A landscape with many valleys, sampled at points; each row gives a point and its height.
From any point a ball rolls to the lowest of the 2 points nearest to it. It stops when none of these is lower. Distance is the straight distance between rows; heights are no part of it.
(197) height 3.75: [ -2   8   1  -9  46   9 -22   3  -7 -41  -3  -9  -4   2  20 -19 -24  31
   0  37  21   5  15]
(249) height 4.74: [ 11  24  23   5  -8 -18  28 -29  46 -15  21  10  11 -13 -23 -17 -27  40
 -29  19 -23  14   0]
(43) height 5.19: [ -4 -29  -1  -2  -1 -18  51   0 -23   6 -11 -20   2   6  22  17  24  18
   4 -38  11 -16 -13]
(558) height 2.21: [  5 -14   4 -16  24   5  -4  15  12 -28 -44 -13 -15  -1  24  12  18 -41
  10   4  -8  29  -1]
(429) height 4.05: [  0   7  22  26  -1   8  22 -26  -6   8  -5   3 -16 -15  24 -25  45  -6
   1  27   2   7 -42]
(458) height 3.95: [ -3  40   2   6  12  60   5 -22  10 -32  10   5   1  35  20  -4 -56 -26
  11  47   3  24  59]
(641) height 6.60: [ 12 -22  35  -5   1   1 -14 -51   3 -27  -2   3  -9  15 -12   0  24  -4
 -55 -35  -2  20 -11]
(708) height 5.05: [ 15 -18 -47   1  -6   7 -25  21 -15  12 -46 -13 -36 -27  -8   2 -39 -40
  -1  -5   7  -4  27]
(157) height 7.06: [ -7 -11 -12  12 -31 -24 -53  -9 -13  48   7  -9  30  -3 -27   5  23  10
 -26 -15 -21  -7  24]
(575) height 3.12: [-11   3  20 -33   9 -11 -24 -11 -24 -10 -33 -36  -5  -5 -14   8 -31 -15
   5   8  28   8 -48]
(618) height 5.08: [-63  -7 -14  -9  18  18 -15  38  15  -4   6  -7  26 -26   1  41 -14  35
  -3  46  -7 -13  50]
(247) height 6.71: [ 32  15  39  39 -15  -1   9 -37 -20  -2  32   8  -5  17 -37 -17  12   6
 -51 -27 -18 -14 -18]
(485) height 4.54: [  6  31  11  13  18   3  25 -13  15  -8  20  23 -24  -6 -28 -48 -32  46
   8  31  -7  21 -44]
(310) height 7.55: [ 42 -19 -19  15  21  26 -12 -28 -16  19 -17  24  -1 -16  38 -10 -24  47
   3   6  -9 -16  10]
(757) height 5.41: [ 10 -31 -46  -4 -20  -5  -1  -3 -42  30  -9 -30 -19  -6 -14  -5 -19 -27
  22 -43  15 -35  10]
(496) height 4.65: [-45 -11 -35 -13  22 -22 -46  37  14  20  14 -26   8  -3 -18  11  13  46
 -21   1   8  -8   0]
(267) height 7.73: [ 37  39 -13  34  26  26  24   3  -7  12 -26  13  -7  -2  32 -17 -18  27
  33  23   0  -9   4]
(316) height 3.27: [-24 -16  -3 -12 -12   6  13  -6  12  66   7  38  -6  16  14 -12  13   3
   6  14  24 -18 -25]
(681) height 5.74: [ 15 -16  16 -17  -8  21  21 -34 -11  22  11 -12   1 -34  20   1  -3   2
  35 -29 -12 -29  29]
(470) height 2.73: [  9  13 -10  25 -23 -32  -6 -10  21   6  25  18  35   3 -10 -38  29  12
 -16  -7  20 -17  -7]
(410) height 2.70: [ 25  -8 -21 -31   0 -16 -28  36 -13  30  10  -5  18 -10  14   9 -38   3
  -6   3  -4  -8  17]
(442) height 5.38: [ -3 -25  22   5 -24   0  39   0 -24  31  -9   2  10 -27  -8  -9  44 -14
   2 -16  18 -25  13]
(298) height 1.78: [  4 -12 -13 -29   6 -26 -18  17   7  35 -14  -3 -24 -22  -5  31  -8   6
  12 -23 -46  -1  35]
(131) height 4.55: [  5   1  -7   3  21   2 -11   1  23   0  34 -44 -15 -10   8  -6  12  -5
 -30 -27  14  -5 -42]
(164) height 3.22: [  0 -14 -42   3 -35 -63   4   8  -9  17  12   9  13  -9  -1   3  19   0
   7  -4  40 -13  18]
(297) height 5.78: [ 22 -17 -30 -11 -14  23  -6 -27 -43  25 -16 -14  24  38   8   9 -51 -16
  17 -44  28 -22  -6]
(248) height 4.21: [ -5  30   4 -19  63  -4 -10 -24  14  -6  45 -28 -22  -1  21 -24 -11   0
 -10   5   4  27  -4]
(788) height 3.71: [ -2   4 -25  -1  -8 -70   4  51  -3  11 -21  11   0 -42  -1  18  30  16
   4 -15   8   8  25]
(373) height 4.61: [-40  22 -29  19  12  43   7  21  -1 -28  22 -13  33   6  16   9 -46  -3
   0  58  -3 -13  54]
(711) height 3.93: [-34  -8 -13 -26 -11 -23   1  47  46 -22 -37  12 -15  17 -27  35   3 -12
  16  10 -14  11  18]
(672) height 3.05: [-13   7   8 -35 -12 -36  -9  51   5 -15   1  16  25   8  22  28  12 -17
   3   1  13 -21 -21]
(213) height 3.32: [ 10 -18  21   1 -20  13   1  13  37  16  -3  31 -16  29   6  40  32 -36
   3   3 -15 -11   7]
(288) height 4.44: [-14 -15  24  56  -6  43  27 -12 -38  32  25  -9  -4 -18  17 -49  46 -21
   5  26 -25   7  -1]
(260) height 6.83: [  8  27  11  47 -15 -28 -13 -19 -21   4  28 -24 -27  34  -5 -11  28  -5
 -34 -18 -40  -7 -15]
(665) height 2.66: [  3  35   4   8   8  28 -13 -28  49 -42  34  -2  11  32 -17  -7  37  16
  11  -4  28  23 -16]
(367) height 8.03: [  2  47   1 -19  20   2  33   2 -15 -49 -18 -10  18  36   9 -14 -29  12
  61  48  19   5  -8]
(667) height 2.68: [  3 -28  20 -36   5  -8 -20  50   6 -14 -27  13  -7 -27   7  41  17 -47
   9  -2 -12  -7 -32]
(454) height 3.45: [  2  56  -2 -16   4  41  -1 -23  10 -36  18   6 -10  26 -21 -17 -18  -2
  12  48  -6  42   7]
(700) height 7.90: [ 12  36  21 -25  -8  42  27  -7 -12   1 -22 -11   8  11  12 -11 -31  15
  58  29  -6  -4 -21]
(246) height 2.28: [  2  18  12  -2 -16  10  -3 -45  44  -5   9 -12   4  16 -11  -8  41 -11
   2  -2  15 -21   7]
(562) height 6.38: [ 65  19  12   6   1  41   8 -31  -8 -38 -12  40 -11  -7  21 -25  10  -8
  -8 -21  24  42   9]
(134) height 2.71: [-12 -18   4 -28 -43 -10  13  37   6  34  19   2 -23  -3  -8  44  30 -36
  11 -19 -38   1  34]
(554) height 7.35: [ 25 -20  -7  22   6  -4  21 -23   7   4 -14  20  15 -13  44 -15  38  46
   8  10   7 -29  36]
(353) height 4.94: [-15 -17  16  58  -4  24  51  26 -50  19  11 -32   2 -36 -12 -19  28 -10
  -2   3 -16 -15  30]
(610) height 6.97: [ 21  -7  21  17   0 -18 -25   1 -22 -11  16  -5  -9  -1  25  -1  41   4
 -15 -12 -47 -27   5]
(398) height 6.50: [ 34  -6  14  -5  -1   5 -15 -73  -7 -26  -2  28  25  11   0 -17  -4   0
 -27  -7  31   8   0]
(211) height 4.17: [-29  -9 -27 -26  15 -40 -19  54  13  -4   6   5   6 -40 -25  55  21  47
  -7 -15   4   4  27]
(739) height 6.72: [-18 -31  44   4   0   0  -8 -33 -18  -8 -31 -22  14 -12 -22 -18  22  -5
 -24 -58 -10   3 -15]
(683) height 5.18: [  9  18  34   6  20  10   7   2  41 -40 -30  14  33   9 -14  22 -22   3
 -20  -4  18  23  17]
(388) height 3.79: [ 10  22 -19 -14   0  24   1 -32 -12  17  10  29 -20  11  15 -26  16   9
  14  31  30   6 -48]
(521) height 6.25: [ 69  33  20  20  -3  29  18 -13  -6   7  20  12  -7 -30  18 -18  14 -18
 -31   1   5  -3  26]
(596) height 4.51: [-52  -9 -12  -5  27  -1 -13  55  26 -36  13 -13  -3  28 -16  27 -18   8
  -9  27   8   8  41]
(119) height 3.06: [ 19  14 -20  26  12  31 -11 -19  26 -26  16   7  -7  29   4  -4  -5   8
  -2  19 -31  33 -23]
(44) height 3.20: [-12 -18  15  27 -24  -7  20 -24 -49  56  22  19  -1  -2   4  -4 -29   3
 -28  -7 -10  11 -40]
(371) height 3.50: [ -1 -18 -14   4 -29  -2   4  42  12 -17 -13  11  -3  42 -10  41   9 -16
  27 -13  -8 -15 -12]
(478) height 3.30: [ 12   9 -27 -11  21  -3 -37  20   4 -15  30  10  -2  -1  16 -11 -24   7
   1  34  14 -38   0]
(369) height 2.42: [-19 -56 -21 -27 -38   1  17  -1 -19  65  39  28 -17  17  -5  30  10 -27
 -10 -15   1 -22 -24]
(312) height 2.72: [ -7 -20  -2   1   1  18   8   4   2 -48 -59 -18 -17   4 -12   6 -31 -27
  21  20  13  17 -32]
(419) height 3.90: [-33   1  23 -18   1 -21   6  14   2   7 -39  14   5  11 -17 -20 -46 -11
  26  10 -37   2 -19]
(572) height 4.69: [  3   6 -51 -30  -9 -15 -47  46 -26   1 -45   3 -14 -17  -6  43 -14 -36
   5  25  15  35  20]
(203) height 3.47: [-30  27  44 -27  22 -20  -2 -17  11  10 -12 -24  18  11  -2  -1 -38  -5
   1 -21  -6  25 -42]
(582) height 4.28: [-37   8   0   5  13 -23  10  12  36  -8 -15  -4 -11  10 -25 -47 -27  35
  32  32   2  -4 -34]
(702) height 4.83: [ -1  -3  -8  11  15  -1  39 -19  -2   3  16 -26 -18  -4 -14 -28   4  31
  14 -34  -6 -18 -43]
(593) height 2.64: [-34 -40  25   1 -45  -1  19   3 -30  30  33  20 -15  -5 -20  13  13 -33
 -25 -17 -18  10 -31]
(151) height 6.87: [ -4  -2  -5  21 -17  -4 -27 -10   5  21 -13 -19  40  -5 -38   3   2  -7
 -29 -48   6  17 -15]
(337) height 4.33: [-47   2 -25 -22  -1 -13 -33  47 -11 -26 -34   4  -1 -10 -23  21   5 -20
  38   6   9  26   7]
(752) height 7.14: [ 19 -13  -4  10  -2 -26 -14  13   9 -20  23  23  16  17  41  18  38  42
   8 -25  -9  -8  19]
(155) height 6.04: [ 34  -9  21  16 -15  11   6 -12   8   1  32  14  13 -24  29 -31   0 -40
   5 -34 -11 -20  49]
(95) height 4.96: [ 10  14  10   9  29 -14  19 -17  25 -15 -14 -33   2 -10 -17   7 -45  13
 -53  -8  13  21   3]

For each start below, name the point where the ball stops.
(683): (558)
(373): (246)
(353): (369)
(95): (558)
(43): (298)
(496): (246)
(757): (298)
(618): (298)
